Each row is a point on a tangle of strands that fork, close into loops and nearly touch. The rows are in no order.
Two points are linked if the straight distance between their rows is under 19. Some points are linked to none.
sib: -11; -19; -1; 10; 36; 25; 12; 21; -15; -2; 11; 0
nen: 2; -3; -3; 9; 5; 2; -24; -7; 3; 5; 35; 12
petak: 5; -1; -2; 3; -17; -11; -13; -11; 3; 4; 16; 7
defif: 2; -4; -4; -4; -2; 5; 12; 11; -6; 1; -12; -7
fakur: 6; 3; 8; -1; -7; -19; -16; -19; 2; 2; 12; 3
Loz: 2; 0; 4; 5; 6; -5; -22; -12; 5; 1; 27; 12
lokiz: 10; 10; 5; -5; -15; -21; -18; -20; 3; 7; 10; 3
kov: 0; 4; -13; -1; -18; 3; 4; 10; 5; 8; -12; -4
favas: 7; 18; -1; -9; -32; -20; -10; -12; 19; 3; -15; 0
tas: -1; -8; -1; 2; -1; 0; 4; 1; -3; -2; 5; 1
lata: -2; -5; -11; 8; -19; 0; -2; -2; 0; 7; 10; 4
Tinot: -4; 0; -2; -11; -1; 7; 23; 21; 3; -11; -41; -14
Niru: 4; 0; -9; 4; -26; -9; -13; -10; 3; 7; 18; 6
Vopa: 6; 10; 4; -10; -24; -16; 6; 0; 13; -2; -36; -12
soki: 0; 3; 26; 6; 57; 17; 7; -14; -22; -16; 12; -6
vogam: -4; 1; -19; 5; -18; 5; 2; 14; 4; 15; -13; -4
bafiv: -4; -12; -1; -1; 10; 11; 21; 15; -12; -5; -13; -8
Buti: 2; -9; 23; 11; 55; 21; 6; -10; -22; -14; 13; -2
Muf: -10; -1; -23; 6; -25; 1; 1; 19; 12; 18; -21; -2
mor: -4; 0; -6; -9; 1; 11; 19; 22; -1; -4; -31; -12
mab: -5; -6; -10; 11; 2; 5; -17; 0; -1; 8; 35; 12
namo: 7; 11; -4; -6; -35; -17; -5; -3; 21; 3; -21; -4
tamu: -1; -7; -4; 1; -5; 3; 8; 5; -5; 1; -1; -1
Dimi: 5; 9; -10; -5; -19; -2; 1; 4; 7; 6; -10; -3
Vomup: 2; 11; -14; -1; -35; -9; -7; 6; 20; 9; -11; -2
nenip: 7; 3; -9; -1; -20; -5; -5; -4; 2; 9; 4; 1
subuv: 0; -2; 5; -15; 16; 9; 23; 17; -10; -8; -30; -11
Sazu: 6; 15; 9; -10; -4; -21; -10; -17; 2; 4; 0; -3
bol: -3; -7; 1; 5; 9; 3; -6; 1; 1; -2; 19; 9
Folel: -1; -8; 3; 2; 3; -2; -3; -3; 0; -3; 12; 7
keb: 1; -4; 0; 4; -9; -8; -12; -9; 4; 1; 19; 10
tabaz: -7; -16; 6; 5; 36; 19; 14; 18; -9; -10; 3; 1
Kifoz: 4; 17; 4; -14; -15; -15; -1; -8; 12; -1; -20; -2
bavaz: 1; 11; 27; 6; 50; 11; 2; -19; -18; -16; 17; -6
Zas: 0; -11; 6; -9; 17; 8; 22; 14; -15; -8; -20; -9
zaf: 6; 19; 4; -14; -15; -17; -7; -12; 9; 4; -11; 1
raru: 4; 12; 4; -11; -17; -13; 4; -3; 12; -3; -28; -5
mato: -6; -14; 5; 2; 15; 7; 11; 9; -7; -8; 1; 0
mosa: -2; 3; 5; -16; 9; 6; 23; 16; -2; -12; -39; -11
nubod: -16; -16; -5; 8; 21; 19; 15; 18; -11; -3; 4; 3
Mir: -1; -4; -6; -5; 4; 12; 20; 18; -8; -2; -21; -10
Rido: 2; 2; 9; 3; -1; -15; -20; -19; 6; -1; 19; 8
nanaf: 2; -5; 23; 13; 46; 15; -3; -20; -21; -12; 24; 1
nasu: -17; -19; -5; 9; 30; 23; 15; 22; -14; -2; 5; 4
saram: 2; -8; 21; 12; 48; 20; 1; -13; -20; -11; 18; 0
der: 9; 21; 1; -12; -21; -20; -16; -18; 10; 7; -2; 3
Geb: 7; 13; -11; -4; -32; -10; -10; -2; 16; 8; -6; 2
tudum: -3; -12; 13; 0; 23; 4; 9; 4; -5; -11; -3; 0
naduf: -12; -16; -2; 5; 14; 13; 16; 14; -9; -7; 1; 1
dobir: -8; -7; -10; 9; -9; 3; -5; 0; 1; 4; 19; 10
Pilu: -4; 6; -20; 3; -29; -4; -4; 12; 15; 14; -13; -2
Bukab: -3; -3; -8; 7; -12; -4; -16; -7; 6; 4; 29; 15
peta: 6; 4; -14; 5; -31; -7; -11; -6; 6; 12; 10; 3
sefo: -9; -6; -13; 11; -2; 7; -11; 2; 0; 9; 30; 13
vadiz: -7; -15; 10; 1; 33; 13; 14; 12; -7; -13; -1; 0
votog: 9; 8; -3; -9; -34; -20; 2; 2; 18; 3; -32; -12
zubo: 8; 11; -8; -6; -23; -7; -6; -3; 10; 7; -5; 1
lefu: 11; 17; 1; -9; -20; -23; -19; -21; 6; 10; 7; 2
ramud: 2; 4; 22; 9; 43; 11; -6; -22; -17; -10; 23; -1

A fork is a point with three links, a tip a point with one. Leave the first point through the second and follow the links. Name the first fork or tip that comes.
bafiv; Zas => Mir
tamu; tas => bol
Bukab; keb => nenip
raru; Vopa => favas
Vomup; Pilu => zubo

How many points has the smallest loop of links through each point below? Write 0 if it is on no loop.
saram => 6
mato => 8
kov => 8
subuv => 7
lokiz => 0

A piece is two or more points that can be reached from each other along the links. Count, over all rows, the pieces, the separate loops (a circle has one, a figure eight two, a Y none), the forks (points with three links) and the tips (points with one).
pieces => 4
loops => 4
forks => 3
tips => 3

Name the points in between on the shortest way along the links from the first point to the second, in order.
sefo; nenip => dobir, lata
lefu; Kifoz => der, zaf
Folel; mosa => tas, tamu, defif, Mir, mor, Tinot
lokiz; mab => fakur, Rido, Loz, nen
petak; Vomup => Niru, peta, nenip, zubo, Geb
